Points, in no order, along strands that fork and pass close to each other.
In the rows, zero is written as 128.
Points whose rows are less than 89.9 apart are linked; no others are. Some points are linked to none.
nedu: 120, 145, 117, 145, 123, 166, 64, 123, 70, 150, 81, 136, 150, 111, 165, 126, 162, 96, 130, 135, 108, 103, 88, 134
miveg: 96, 149, 129, 148, 159, 170, 83, 155, 87, 130, 102, 124, 155, 101, 153, 101, 135, 119, 173, 130, 125, 129, 139, 139
roram: 94, 136, 112, 125, 141, 134, 116, 121, 120, 124, 104, 114, 154, 124, 149, 103, 157, 138, 121, 141, 143, 154, 128, 138
nev: 139, 133, 150, 102, 151, 92, 136, 112, 144, 104, 120, 93, 99, 108, 127, 146, 104, 139, 142, 160, 140, 88, 123, 109
vemi: 139, 147, 110, 124, 159, 87, 157, 123, 128, 81, 107, 82, 119, 136, 157, 139, 124, 138, 100, 140, 121, 135, 115, 147
Zome: 103, 152, 135, 143, 108, 128, 146, 188, 132, 94, 184, 135, 107, 152, 102, 133, 105, 132, 142, 136, 129, 104, 144, 110
gani: 123, 144, 127, 142, 128, 121, 112, 111, 141, 189, 156, 158, 160, 113, 97, 77, 99, 137, 142, 136, 145, 102, 149, 140
furik: 98, 136, 152, 158, 45, 125, 132, 111, 123, 136, 157, 130, 120, 120, 106, 63, 109, 80, 145, 88, 128, 101, 122, 130
kom: 146, 163, 160, 135, 72, 133, 172, 199, 167, 104, 180, 139, 105, 114, 77, 118, 80, 122, 149, 94, 117, 132, 168, 120
Gukif: 115, 148, 129, 113, 116, 108, 110, 78, 142, 154, 106, 102, 149, 126, 146, 116, 142, 131, 126, 146, 141, 92, 80, 129
Vuviz: 151, 154, 149, 169, 73, 176, 135, 165, 138, 141, 159, 180, 133, 132, 79, 92, 105, 107, 209, 112, 96, 131, 161, 106
gitep: 151, 147, 104, 110, 142, 138, 84, 121, 120, 178, 88, 121, 181, 130, 157, 121, 155, 129, 106, 144, 135, 134, 91, 139
zup: 108, 95, 98, 106, 157, 133, 131, 158, 89, 110, 135, 112, 139, 121, 155, 114, 129, 147, 85, 92, 139, 197, 135, 108
nivot: 81, 108, 115, 146, 109, 153, 119, 174, 82, 109, 148, 144, 143, 162, 135, 126, 142, 126, 133, 134, 120, 158, 128, 143
gafu: 113, 131, 111, 133, 110, 115, 132, 126, 126, 149, 138, 108, 122, 125, 118, 99, 126, 116, 98, 115, 137, 94, 136, 156
bav: 115, 155, 129, 165, 131, 109, 144, 163, 143, 114, 154, 149, 130, 143, 119, 120, 109, 143, 146, 164, 148, 127, 159, 159
Kado: 164, 150, 159, 129, 162, 125, 110, 89, 168, 137, 79, 131, 156, 96, 129, 143, 127, 141, 173, 190, 139, 125, 103, 121
Dibe: 159, 128, 116, 82, 119, 136, 88, 126, 123, 153, 70, 109, 172, 155, 179, 130, 163, 132, 106, 123, 124, 158, 57, 121
gop: 99, 132, 126, 108, 144, 121, 160, 122, 136, 127, 151, 115, 84, 130, 109, 144, 120, 157, 67, 102, 131, 106, 178, 142
tupit: 125, 107, 114, 138, 144, 130, 143, 183, 117, 100, 163, 168, 112, 147, 144, 147, 122, 167, 95, 111, 169, 183, 185, 120
Kuf: 126, 157, 130, 127, 119, 112, 143, 133, 104, 87, 157, 86, 87, 111, 113, 125, 104, 100, 75, 113, 102, 84, 131, 128
kavun: 110, 123, 140, 133, 62, 135, 161, 174, 144, 113, 159, 138, 110, 150, 86, 149, 137, 122, 104, 112, 109, 157, 164, 171
Bonud: 109, 130, 123, 81, 117, 112, 123, 81, 145, 141, 96, 84, 140, 136, 162, 134, 153, 134, 89, 111, 140, 118, 72, 118
sedak: 141, 84, 162, 74, 144, 116, 156, 101, 161, 93, 97, 106, 111, 132, 134, 196, 113, 155, 108, 153, 122, 120, 87, 115
Debo: 146, 169, 133, 194, 121, 165, 122, 139, 126, 136, 157, 183, 124, 131, 86, 99, 115, 111, 202, 135, 99, 116, 170, 102
bovi: 134, 74, 84, 111, 128, 94, 127, 105, 101, 119, 118, 144, 118, 139, 150, 129, 142, 199, 98, 128, 98, 180, 111, 110
suger: 109, 148, 141, 134, 93, 127, 158, 168, 141, 105, 162, 121, 98, 119, 86, 120, 112, 123, 97, 112, 122, 129, 172, 153
vome: 167, 151, 143, 114, 120, 135, 97, 90, 147, 158, 70, 91, 145, 114, 162, 123, 150, 91, 151, 125, 132, 100, 50, 111
taza: 134, 89, 95, 94, 146, 109, 126, 121, 104, 115, 120, 120, 128, 156, 154, 160, 142, 139, 101, 137, 120, 129, 96, 119
Mar: 158, 113, 165, 119, 173, 120, 133, 81, 176, 143, 115, 119, 114, 93, 121, 143, 115, 121, 186, 155, 164, 105, 129, 86
sug: 122, 140, 129, 147, 75, 111, 143, 155, 108, 106, 163, 106, 101, 128, 113, 113, 100, 80, 95, 98, 111, 88, 114, 151
sefuf: 158, 163, 122, 149, 135, 114, 100, 50, 132, 178, 108, 130, 148, 104, 120, 92, 119, 118, 146, 142, 119, 86, 111, 119
rovi: 95, 153, 147, 149, 134, 147, 127, 162, 134, 115, 163, 134, 117, 113, 109, 84, 108, 123, 185, 111, 156, 122, 170, 86
Lep: 138, 118, 147, 83, 150, 98, 148, 102, 133, 90, 114, 91, 87, 125, 132, 185, 115, 148, 98, 153, 113, 93, 112, 119
Zev: 131, 169, 119, 185, 134, 160, 70, 109, 73, 147, 102, 149, 146, 100, 132, 114, 136, 84, 159, 133, 96, 94, 106, 132
vopes: 165, 131, 143, 121, 132, 90, 126, 60, 142, 145, 118, 91, 111, 116, 129, 107, 90, 120, 172, 149, 121, 83, 107, 96
Rar: 145, 114, 171, 69, 142, 134, 120, 118, 170, 120, 81, 89, 130, 81, 127, 131, 121, 135, 133, 150, 156, 116, 107, 96
danot: 107, 141, 132, 139, 132, 134, 156, 176, 147, 95, 169, 157, 93, 143, 119, 153, 124, 159, 96, 110, 162, 146, 192, 118
zel: 114, 75, 109, 147, 64, 146, 142, 151, 91, 126, 139, 133, 120, 150, 122, 129, 158, 106, 86, 83, 101, 190, 142, 167
kul: 118, 140, 141, 124, 176, 106, 140, 136, 155, 117, 159, 127, 112, 123, 131, 141, 113, 135, 153, 131, 180, 110, 153, 97
Miva: 134, 148, 146, 142, 80, 149, 154, 174, 144, 114, 166, 125, 99, 111, 78, 84, 98, 95, 161, 79, 116, 123, 171, 112
vedev: 137, 118, 115, 88, 144, 151, 97, 141, 101, 118, 72, 87, 138, 115, 172, 126, 155, 115, 122, 118, 127, 131, 92, 115
guba: 117, 126, 136, 117, 140, 106, 128, 96, 127, 119, 136, 73, 115, 122, 137, 135, 124, 87, 152, 121, 141, 85, 80, 90
Ziro: 130, 95, 111, 88, 173, 100, 145, 141, 107, 93, 153, 121, 123, 141, 152, 165, 112, 148, 82, 115, 129, 155, 112, 103
Satob: 143, 161, 128, 198, 85, 136, 131, 117, 133, 142, 137, 158, 131, 125, 88, 100, 133, 82, 162, 129, 96, 122, 148, 179
nuzil: 117, 92, 95, 143, 116, 134, 161, 158, 111, 114, 154, 134, 114, 156, 119, 130, 142, 126, 83, 90, 114, 185, 161, 149
Lik: 127, 100, 90, 143, 124, 116, 153, 119, 119, 166, 126, 144, 130, 164, 130, 138, 137, 164, 73, 125, 114, 148, 153, 188
gel: 105, 116, 107, 110, 157, 147, 118, 172, 86, 111, 127, 96, 131, 117, 152, 118, 130, 110, 107, 101, 140, 142, 132, 120
nolu: 126, 148, 131, 94, 133, 100, 136, 131, 102, 96, 148, 87, 114, 115, 138, 144, 98, 129, 47, 122, 102, 97, 105, 138
Ripig: 136, 138, 135, 138, 83, 90, 125, 99, 112, 127, 152, 120, 107, 136, 115, 84, 75, 125, 147, 141, 112, 64, 118, 118
sugu: 155, 135, 149, 143, 152, 123, 120, 90, 134, 117, 92, 78, 113, 103, 142, 131, 129, 93, 200, 158, 122, 108, 94, 101
gikov: 128, 116, 125, 156, 101, 140, 124, 162, 120, 169, 149, 174, 153, 148, 97, 143, 135, 138, 106, 157, 122, 148, 163, 187
vofi: 127, 137, 133, 159, 90, 141, 111, 160, 128, 171, 165, 177, 152, 133, 80, 117, 117, 115, 140, 150, 122, 118, 149, 164
Folon: 116, 100, 91, 116, 107, 129, 113, 132, 84, 129, 115, 114, 138, 150, 165, 121, 151, 126, 82, 120, 124, 137, 97, 134
mesed: 94, 114, 127, 176, 88, 186, 101, 162, 81, 159, 135, 157, 161, 145, 130, 135, 161, 79, 135, 99, 108, 163, 127, 172
duvi: 111, 142, 139, 116, 147, 116, 155, 131, 154, 150, 160, 138, 80, 127, 100, 136, 100, 167, 110, 108, 155, 82, 190, 131
letu: 141, 106, 93, 139, 173, 147, 107, 146, 97, 137, 125, 169, 135, 145, 139, 150, 162, 140, 122, 156, 133, 145, 161, 127
zugor: 131, 146, 133, 168, 108, 162, 127, 166, 111, 120, 138, 125, 106, 110, 104, 71, 110, 89, 186, 94, 109, 117, 170, 131
sorel: 120, 115, 131, 113, 172, 108, 129, 108, 144, 136, 135, 158, 132, 152, 134, 177, 137, 157, 142, 171, 149, 109, 130, 125
rur: 139, 149, 132, 156, 133, 119, 118, 94, 132, 145, 157, 159, 104, 142, 95, 123, 117, 134, 177, 164, 113, 73, 152, 100
nuna: 178, 93, 126, 79, 124, 155, 104, 125, 140, 135, 61, 117, 160, 155, 173, 144, 160, 132, 127, 107, 104, 183, 44, 107
Kop: 148, 132, 148, 83, 137, 123, 103, 91, 156, 154, 90, 88, 136, 84, 128, 96, 121, 127, 144, 136, 150, 96, 110, 95
nuno: 79, 141, 132, 123, 151, 105, 150, 90, 150, 104, 132, 85, 122, 128, 134, 128, 145, 132, 129, 131, 151, 134, 128, 114
pako: 120, 164, 146, 137, 127, 93, 149, 129, 142, 97, 145, 107, 88, 102, 106, 106, 85, 153, 122, 143, 134, 100, 171, 129
neze: 140, 147, 147, 110, 148, 132, 91, 87, 144, 164, 102, 108, 170, 90, 135, 91, 122, 115, 179, 141, 149, 114, 91, 96
povim: 114, 125, 118, 100, 150, 112, 125, 130, 129, 100, 95, 111, 162, 132, 168, 122, 135, 169, 119, 147, 143, 182, 103, 125
dudum: 168, 127, 145, 131, 57, 121, 153, 145, 164, 176, 163, 159, 113, 135, 68, 118, 97, 113, 156, 91, 101, 106, 168, 162
bured: 164, 132, 150, 120, 148, 96, 140, 84, 165, 126, 92, 83, 114, 115, 135, 148, 114, 125, 162, 168, 128, 95, 93, 121
Saka: 173, 127, 138, 105, 168, 130, 114, 103, 166, 148, 77, 144, 165, 128, 140, 175, 141, 149, 135, 180, 131, 134, 92, 137
Dala: 145, 171, 118, 187, 132, 140, 93, 103, 97, 142, 134, 165, 135, 116, 95, 112, 123, 100, 167, 155, 96, 93, 131, 125
Tonu: 162, 112, 100, 110, 172, 138, 101, 127, 114, 153, 95, 148, 137, 125, 141, 154, 159, 142, 107, 167, 129, 121, 141, 136
Fup: 96, 161, 150, 122, 159, 108, 155, 142, 128, 61, 171, 116, 109, 115, 131, 148, 104, 145, 85, 129, 140, 147, 152, 112
nozag: 155, 173, 140, 135, 152, 106, 104, 60, 160, 170, 95, 129, 165, 106, 121, 119, 117, 146, 157, 171, 126, 106, 101, 130
vogi: 132, 135, 117, 112, 175, 95, 136, 134, 150, 142, 126, 117, 154, 131, 152, 133, 114, 148, 127, 144, 168, 127, 119, 141
Gufi: 123, 134, 137, 171, 55, 134, 117, 123, 127, 182, 136, 157, 152, 116, 105, 104, 142, 72, 125, 104, 125, 129, 125, 188
Bana: 91, 120, 120, 166, 63, 144, 122, 138, 94, 121, 136, 145, 122, 155, 134, 124, 160, 83, 114, 122, 114, 113, 108, 157
dobem: 134, 143, 144, 140, 155, 121, 122, 122, 131, 125, 157, 130, 115, 113, 120, 81, 91, 122, 196, 129, 157, 110, 159, 71
fonin: 148, 73, 116, 84, 175, 97, 156, 102, 131, 94, 131, 139, 103, 128, 152, 181, 118, 177, 89, 104, 122, 169, 115, 95
Norof: 149, 134, 129, 131, 118, 105, 117, 51, 126, 166, 130, 111, 127, 117, 129, 68, 96, 113, 152, 120, 130, 80, 121, 96
zamug: 117, 146, 127, 165, 150, 173, 98, 164, 91, 136, 126, 133, 127, 106, 127, 87, 121, 100, 189, 109, 119, 109, 161, 127
gav: 105, 123, 123, 131, 155, 135, 127, 141, 118, 77, 121, 144, 100, 128, 140, 139, 161, 155, 127, 146, 152, 151, 180, 109
mugog: 98, 143, 123, 164, 124, 165, 132, 153, 135, 127, 145, 153, 118, 138, 101, 116, 164, 120, 144, 131, 136, 139, 183, 137
tenuv: 181, 67, 142, 77, 134, 122, 155, 104, 183, 113, 76, 138, 127, 137, 145, 160, 118, 195, 106, 110, 103, 191, 70, 101
sab: 145, 118, 137, 120, 64, 136, 156, 177, 163, 179, 170, 145, 104, 144, 70, 155, 125, 109, 127, 88, 112, 109, 163, 162
Rabib: 138, 131, 147, 87, 111, 119, 99, 88, 151, 148, 83, 117, 157, 135, 146, 150, 145, 141, 125, 170, 122, 98, 62, 127
Zolit: 120, 133, 147, 138, 33, 156, 137, 148, 155, 152, 155, 146, 116, 129, 77, 125, 158, 76, 163, 81, 110, 126, 147, 141
Zelo: 103, 95, 96, 154, 81, 150, 120, 131, 78, 126, 119, 135, 119, 152, 146, 118, 172, 101, 84, 104, 109, 142, 124, 154
zad: 100, 153, 140, 124, 137, 143, 144, 189, 104, 68, 178, 120, 106, 119, 117, 137, 109, 120, 87, 109, 125, 146, 157, 112
sidi: 127, 145, 120, 115, 144, 90, 140, 126, 142, 149, 144, 99, 131, 121, 129, 106, 91, 138, 114, 125, 147, 90, 125, 144
nipi: 126, 132, 145, 104, 188, 87, 155, 117, 167, 129, 141, 119, 119, 122, 147, 166, 99, 158, 126, 130, 185, 115, 138, 125
Rul: 111, 113, 113, 67, 143, 120, 130, 109, 118, 126, 119, 89, 128, 115, 144, 130, 138, 153, 45, 99, 132, 141, 122, 112
rira: 151, 123, 120, 112, 171, 137, 94, 123, 124, 143, 92, 156, 186, 135, 150, 168, 146, 142, 139, 177, 128, 158, 83, 125
Fiva: 138, 68, 119, 81, 174, 117, 145, 90, 147, 121, 108, 137, 107, 137, 144, 180, 151, 164, 106, 125, 135, 139, 131, 106
kili: 149, 71, 131, 100, 174, 120, 139, 120, 143, 77, 102, 147, 127, 111, 172, 160, 133, 166, 132, 111, 158, 205, 113, 86
baga: 143, 139, 117, 121, 159, 165, 75, 130, 92, 135, 61, 116, 163, 119, 177, 139, 162, 113, 150, 139, 107, 139, 85, 132
Lutif: 131, 79, 83, 135, 153, 90, 151, 119, 110, 101, 148, 158, 102, 137, 145, 134, 130, 191, 106, 104, 116, 193, 138, 105
vad: 98, 131, 112, 131, 110, 123, 115, 127, 94, 109, 123, 100, 127, 139, 159, 119, 144, 95, 117, 124, 131, 103, 86, 129
daf: 152, 105, 111, 90, 155, 98, 137, 114, 141, 130, 106, 104, 152, 160, 164, 167, 130, 138, 115, 138, 128, 126, 66, 136
mur: 146, 100, 105, 88, 152, 110, 125, 137, 119, 133, 99, 130, 133, 126, 158, 136, 127, 189, 73, 138, 140, 161, 146, 132
bage: 117, 123, 131, 92, 155, 85, 150, 118, 146, 94, 113, 120, 141, 141, 160, 154, 111, 189, 102, 152, 142, 160, 110, 134
sovov: 123, 126, 124, 128, 127, 124, 174, 183, 128, 104, 194, 136, 109, 152, 111, 166, 101, 128, 64, 90, 116, 155, 157, 145
Vamut: 115, 151, 129, 112, 163, 79, 173, 111, 137, 90, 131, 99, 112, 134, 149, 160, 97, 173, 77, 132, 124, 134, 127, 153
nisa: 157, 137, 136, 161, 70, 115, 143, 153, 116, 120, 158, 131, 121, 129, 102, 71, 74, 83, 165, 103, 106, 106, 134, 148
Sig: 115, 172, 161, 135, 123, 119, 165, 153, 151, 93, 180, 125, 82, 105, 90, 129, 89, 146, 93, 111, 131, 110, 187, 123
sul: 104, 139, 103, 136, 121, 153, 93, 90, 104, 140, 81, 135, 163, 127, 152, 111, 185, 142, 102, 144, 115, 166, 114, 140
pizon: 107, 116, 148, 152, 56, 174, 117, 192, 108, 143, 144, 154, 150, 146, 105, 148, 156, 91, 159, 109, 105, 174, 143, 171
Teme: 147, 126, 129, 154, 73, 152, 104, 139, 103, 173, 147, 156, 140, 109, 98, 65, 106, 80, 149, 102, 116, 104, 145, 142
Bebof: 140, 138, 148, 132, 179, 120, 115, 115, 150, 135, 134, 138, 127, 102, 127, 122, 120, 129, 184, 151, 174, 108, 151, 94
Neso: 104, 143, 116, 156, 156, 150, 106, 150, 110, 150, 163, 153, 154, 142, 120, 126, 137, 100, 174, 137, 139, 112, 126, 121
Gil: 95, 117, 118, 130, 72, 141, 109, 157, 103, 163, 126, 115, 160, 123, 135, 90, 135, 114, 78, 118, 146, 139, 119, 169
vam: 124, 116, 135, 86, 178, 137, 123, 155, 104, 79, 117, 94, 115, 97, 152, 147, 127, 116, 110, 116, 141, 141, 128, 93
Ladeb: 122, 91, 130, 96, 172, 130, 137, 100, 143, 99, 103, 117, 126, 128, 149, 161, 162, 133, 136, 139, 148, 153, 121, 99
led: 127, 156, 112, 181, 129, 124, 124, 123, 101, 116, 117, 106, 121, 129, 139, 99, 135, 87, 163, 137, 113, 100, 116, 149
mazet: 151, 163, 127, 185, 118, 136, 116, 86, 119, 155, 166, 182, 138, 144, 81, 101, 99, 112, 176, 142, 96, 97, 146, 108
mumem: 129, 118, 127, 95, 158, 105, 134, 125, 133, 113, 122, 81, 144, 133, 154, 151, 123, 106, 138, 132, 145, 112, 67, 111
bala: 125, 126, 133, 126, 176, 139, 129, 82, 151, 122, 87, 105, 139, 117, 147, 146, 172, 114, 162, 149, 142, 145, 113, 110
Sutil: 103, 120, 103, 114, 133, 121, 145, 125, 116, 115, 138, 99, 108, 131, 128, 125, 139, 130, 65, 105, 127, 127, 144, 138
nomav: 182, 137, 142, 158, 65, 130, 159, 118, 155, 155, 158, 161, 120, 141, 78, 89, 97, 89, 179, 89, 93, 124, 166, 139
sok: 151, 131, 143, 134, 117, 105, 121, 85, 121, 142, 162, 149, 113, 146, 107, 87, 75, 142, 176, 153, 112, 76, 149, 88
zaled: 115, 163, 137, 175, 110, 122, 132, 157, 127, 113, 148, 137, 140, 123, 112, 80, 101, 119, 177, 149, 130, 128, 146, 154
der: 140, 105, 174, 71, 168, 107, 150, 114, 168, 81, 115, 132, 118, 100, 160, 193, 92, 181, 86, 128, 169, 159, 125, 110
Votu: 86, 126, 127, 143, 99, 139, 148, 195, 111, 84, 173, 137, 126, 167, 117, 141, 124, 124, 128, 128, 120, 150, 135, 135
Rukip: 119, 104, 122, 144, 68, 148, 140, 171, 112, 143, 140, 120, 125, 135, 110, 127, 152, 70, 108, 81, 124, 154, 143, 180
Zonof: 127, 93, 97, 149, 162, 141, 124, 181, 88, 117, 139, 161, 131, 151, 152, 135, 140, 149, 126, 127, 145, 183, 164, 123
Tusi: 127, 84, 111, 98, 170, 126, 125, 138, 102, 86, 116, 132, 123, 104, 166, 133, 133, 170, 111, 98, 143, 210, 132, 82
zuf: 134, 145, 135, 144, 167, 105, 131, 101, 151, 146, 145, 160, 111, 142, 114, 157, 123, 156, 162, 171, 137, 82, 153, 126
kup: 108, 139, 144, 141, 52, 168, 145, 191, 137, 110, 147, 129, 104, 131, 88, 133, 149, 85, 161, 88, 99, 137, 149, 139
Zale: 120, 135, 128, 157, 67, 152, 141, 128, 146, 157, 169, 146, 101, 144, 79, 107, 143, 87, 150, 94, 111, 88, 148, 124
gos: 83, 144, 127, 141, 140, 121, 143, 96, 150, 138, 160, 105, 111, 134, 108, 109, 143, 112, 147, 115, 151, 102, 145, 104
riz: 108, 146, 123, 166, 111, 146, 128, 101, 132, 146, 152, 126, 104, 128, 94, 86, 147, 94, 164, 112, 125, 94, 156, 104
Zemen: 153, 115, 167, 80, 117, 136, 132, 86, 191, 135, 62, 101, 135, 138, 135, 163, 140, 153, 120, 158, 119, 121, 74, 130
modat: 141, 59, 149, 73, 132, 129, 151, 91, 164, 90, 86, 130, 125, 132, 140, 172, 135, 173, 111, 138, 112, 168, 78, 96
naru: 128, 101, 102, 124, 137, 118, 168, 151, 103, 108, 173, 132, 101, 141, 121, 148, 112, 146, 43, 86, 101, 171, 160, 139
pav: 125, 128, 139, 100, 185, 99, 153, 134, 147, 103, 163, 136, 96, 131, 145, 186, 102, 161, 92, 110, 173, 122, 159, 111
sak: 176, 65, 124, 82, 155, 117, 130, 115, 159, 136, 86, 158, 148, 131, 163, 156, 130, 197, 118, 130, 135, 197, 94, 103
Vop: 143, 159, 124, 183, 114, 125, 146, 124, 150, 144, 146, 163, 108, 141, 85, 115, 126, 126, 154, 149, 105, 101, 176, 164
tev: 181, 99, 143, 86, 139, 163, 128, 127, 165, 122, 54, 97, 147, 144, 155, 152, 151, 109, 131, 124, 115, 151, 58, 116
fef: 133, 165, 118, 131, 158, 146, 86, 105, 124, 171, 95, 112, 181, 101, 147, 97, 145, 107, 150, 127, 143, 123, 94, 126
rafad: 120, 95, 100, 116, 143, 104, 155, 132, 115, 135, 135, 138, 112, 152, 141, 144, 118, 191, 68, 125, 127, 152, 159, 155
ruf: 121, 139, 138, 148, 91, 120, 133, 82, 142, 171, 156, 143, 139, 123, 93, 56, 92, 120, 148, 111, 131, 103, 156, 134
samik: 125, 144, 139, 154, 83, 150, 142, 183, 158, 146, 174, 172, 126, 149, 79, 130, 125, 125, 161, 132, 121, 119, 161, 136
Kitu: 94, 134, 130, 169, 71, 163, 125, 168, 103, 115, 149, 137, 115, 149, 116, 121, 148, 75, 159, 102, 106, 111, 122, 145
deson: 129, 166, 137, 154, 141, 124, 162, 158, 157, 88, 165, 137, 70, 125, 109, 138, 118, 144, 124, 116, 154, 111, 197, 105
mapot: 158, 86, 172, 80, 143, 163, 131, 124, 178, 102, 58, 120, 126, 99, 135, 156, 141, 144, 123, 160, 150, 144, 112, 104
Mugi: 124, 118, 96, 149, 122, 130, 115, 128, 110, 162, 132, 152, 150, 153, 124, 132, 146, 132, 96, 154, 119, 121, 135, 172
vata: 99, 139, 124, 161, 93, 152, 102, 134, 116, 182, 129, 141, 180, 113, 118, 91, 140, 99, 114, 122, 143, 145, 121, 179
kala: 103, 141, 126, 150, 101, 143, 135, 180, 91, 85, 155, 104, 98, 138, 120, 123, 120, 83, 129, 102, 106, 102, 124, 129
kefib: 119, 124, 127, 126, 122, 131, 153, 160, 153, 174, 167, 151, 106, 142, 91, 133, 111, 150, 107, 111, 145, 100, 186, 159
bivi: 126, 124, 169, 70, 187, 106, 159, 105, 140, 97, 150, 129, 96, 110, 147, 204, 93, 171, 70, 113, 142, 129, 135, 112
rogu: 115, 130, 129, 123, 166, 122, 103, 113, 130, 138, 128, 149, 170, 137, 136, 156, 140, 133, 157, 180, 144, 124, 96, 121
bonet: 120, 146, 113, 143, 133, 139, 92, 122, 115, 184, 133, 138, 173, 107, 121, 84, 125, 109, 132, 133, 145, 111, 118, 142
mezi: 112, 101, 89, 144, 113, 135, 112, 111, 86, 121, 102, 153, 142, 148, 146, 115, 167, 165, 104, 151, 99, 180, 129, 142
kebu: 132, 111, 127, 127, 76, 140, 137, 181, 128, 158, 165, 123, 112, 127, 86, 121, 124, 81, 107, 81, 126, 116, 152, 158
fozo: 112, 129, 130, 124, 102, 119, 138, 129, 143, 158, 173, 121, 116, 119, 90, 83, 96, 116, 122, 94, 141, 85, 153, 126
tefor: 119, 157, 155, 115, 159, 95, 149, 121, 140, 80, 146, 99, 85, 104, 122, 152, 102, 151, 109, 145, 141, 105, 155, 109
Kal: 112, 146, 140, 162, 65, 113, 114, 113, 97, 123, 141, 121, 118, 121, 132, 69, 102, 89, 151, 123, 124, 80, 99, 124
visud: 153, 77, 93, 108, 150, 111, 115, 119, 111, 135, 103, 152, 154, 137, 165, 134, 147, 187, 126, 134, 116, 200, 94, 103
luv: 116, 159, 123, 156, 139, 108, 124, 119, 131, 123, 124, 150, 145, 138, 126, 127, 132, 156, 140, 191, 128, 120, 141, 159
vuf: 142, 79, 107, 58, 135, 116, 121, 110, 115, 128, 107, 107, 132, 126, 154, 142, 133, 172, 64, 102, 116, 166, 94, 95
mase: 116, 123, 117, 118, 139, 126, 124, 136, 138, 186, 134, 141, 133, 120, 111, 115, 124, 163, 91, 137, 156, 107, 175, 163
leda: 96, 149, 142, 191, 84, 177, 85, 151, 81, 160, 130, 168, 167, 116, 119, 120, 131, 74, 155, 114, 102, 132, 117, 170
vuvo: 139, 157, 132, 166, 132, 130, 100, 85, 102, 122, 101, 106, 117, 113, 141, 110, 136, 92, 187, 155, 107, 90, 101, 110
lifes: 119, 109, 92, 113, 126, 108, 131, 80, 123, 119, 94, 126, 134, 148, 155, 126, 164, 176, 92, 136, 107, 168, 113, 133
duteg: 134, 145, 105, 186, 107, 136, 138, 138, 116, 122, 124, 131, 115, 138, 116, 109, 151, 87, 136, 133, 106, 116, 146, 182
Doru: 143, 139, 91, 139, 154, 100, 146, 101, 132, 127, 101, 103, 129, 151, 155, 135, 150, 132, 110, 141, 120, 118, 117, 160
fazad: 135, 170, 122, 147, 175, 155, 82, 93, 115, 137, 79, 146, 168, 95, 120, 151, 157, 120, 147, 167, 115, 138, 114, 123
Goba: 102, 140, 134, 122, 134, 125, 118, 139, 109, 94, 138, 95, 107, 111, 121, 109, 121, 113, 144, 133, 137, 99, 134, 102
vokas: 160, 131, 146, 108, 152, 153, 111, 107, 161, 145, 70, 99, 170, 124, 150, 145, 151, 100, 160, 141, 133, 135, 57, 115
tav: 125, 168, 114, 174, 152, 137, 101, 110, 107, 129, 115, 153, 148, 121, 116, 130, 149, 119, 150, 180, 113, 117, 132, 142
nosem: 82, 125, 126, 147, 128, 172, 93, 181, 80, 136, 129, 137, 163, 129, 139, 108, 134, 122, 145, 133, 132, 150, 137, 150
Dotu: 133, 104, 129, 56, 114, 125, 122, 93, 139, 113, 82, 85, 135, 132, 162, 138, 154, 146, 73, 98, 115, 157, 67, 97
buve: 154, 84, 164, 96, 171, 129, 151, 123, 167, 63, 96, 133, 118, 101, 163, 184, 116, 150, 116, 128, 172, 177, 118, 96
Koman: 126, 134, 141, 133, 167, 149, 114, 109, 125, 108, 74, 79, 133, 107, 163, 137, 154, 96, 183, 135, 126, 131, 97, 113
gab: 128, 117, 141, 136, 53, 154, 145, 196, 142, 136, 153, 158, 132, 156, 89, 166, 161, 116, 144, 117, 106, 178, 162, 163
zib: 140, 149, 133, 155, 101, 130, 149, 179, 144, 125, 186, 156, 114, 152, 92, 106, 86, 123, 181, 123, 122, 97, 149, 101
lamug: 111, 144, 115, 139, 99, 114, 109, 96, 113, 153, 107, 118, 148, 141, 172, 118, 152, 102, 108, 128, 137, 92, 62, 133
Sav: 172, 97, 118, 72, 158, 131, 112, 130, 135, 140, 69, 123, 138, 122, 156, 148, 151, 164, 98, 149, 136, 149, 126, 123

A fork is a point with three links, a tip a point with one. Leave the first point through the second and follow the links. Name the first fork or tip that comes.
Sig; deson -> kom
vam; gel -> nipi
bovi; lifes -> Doru
nipi; pav -> vam
gikov; Mugi -> Sig
Doru; vemi -> bovi

A fork is a point with three links. Follow the links from the first point to the second and name the forks in between, in order.
nolu; der -> Kitu > Zelo > Folon > Gukif > Sutil > gafu > nipi
tenuv; nuno -> nev > bured > sugu > taza > Folon > Zelo > Kitu
kul; gos -> nipi > gafu > Sutil > Gukif > Folon > Zelo > Kitu
vopes; bonet -> bured > sugu > taza > Folon > Gukif > Sutil > gafu
gikov; Fiva -> Sig > tefor > nev > bured > sugu
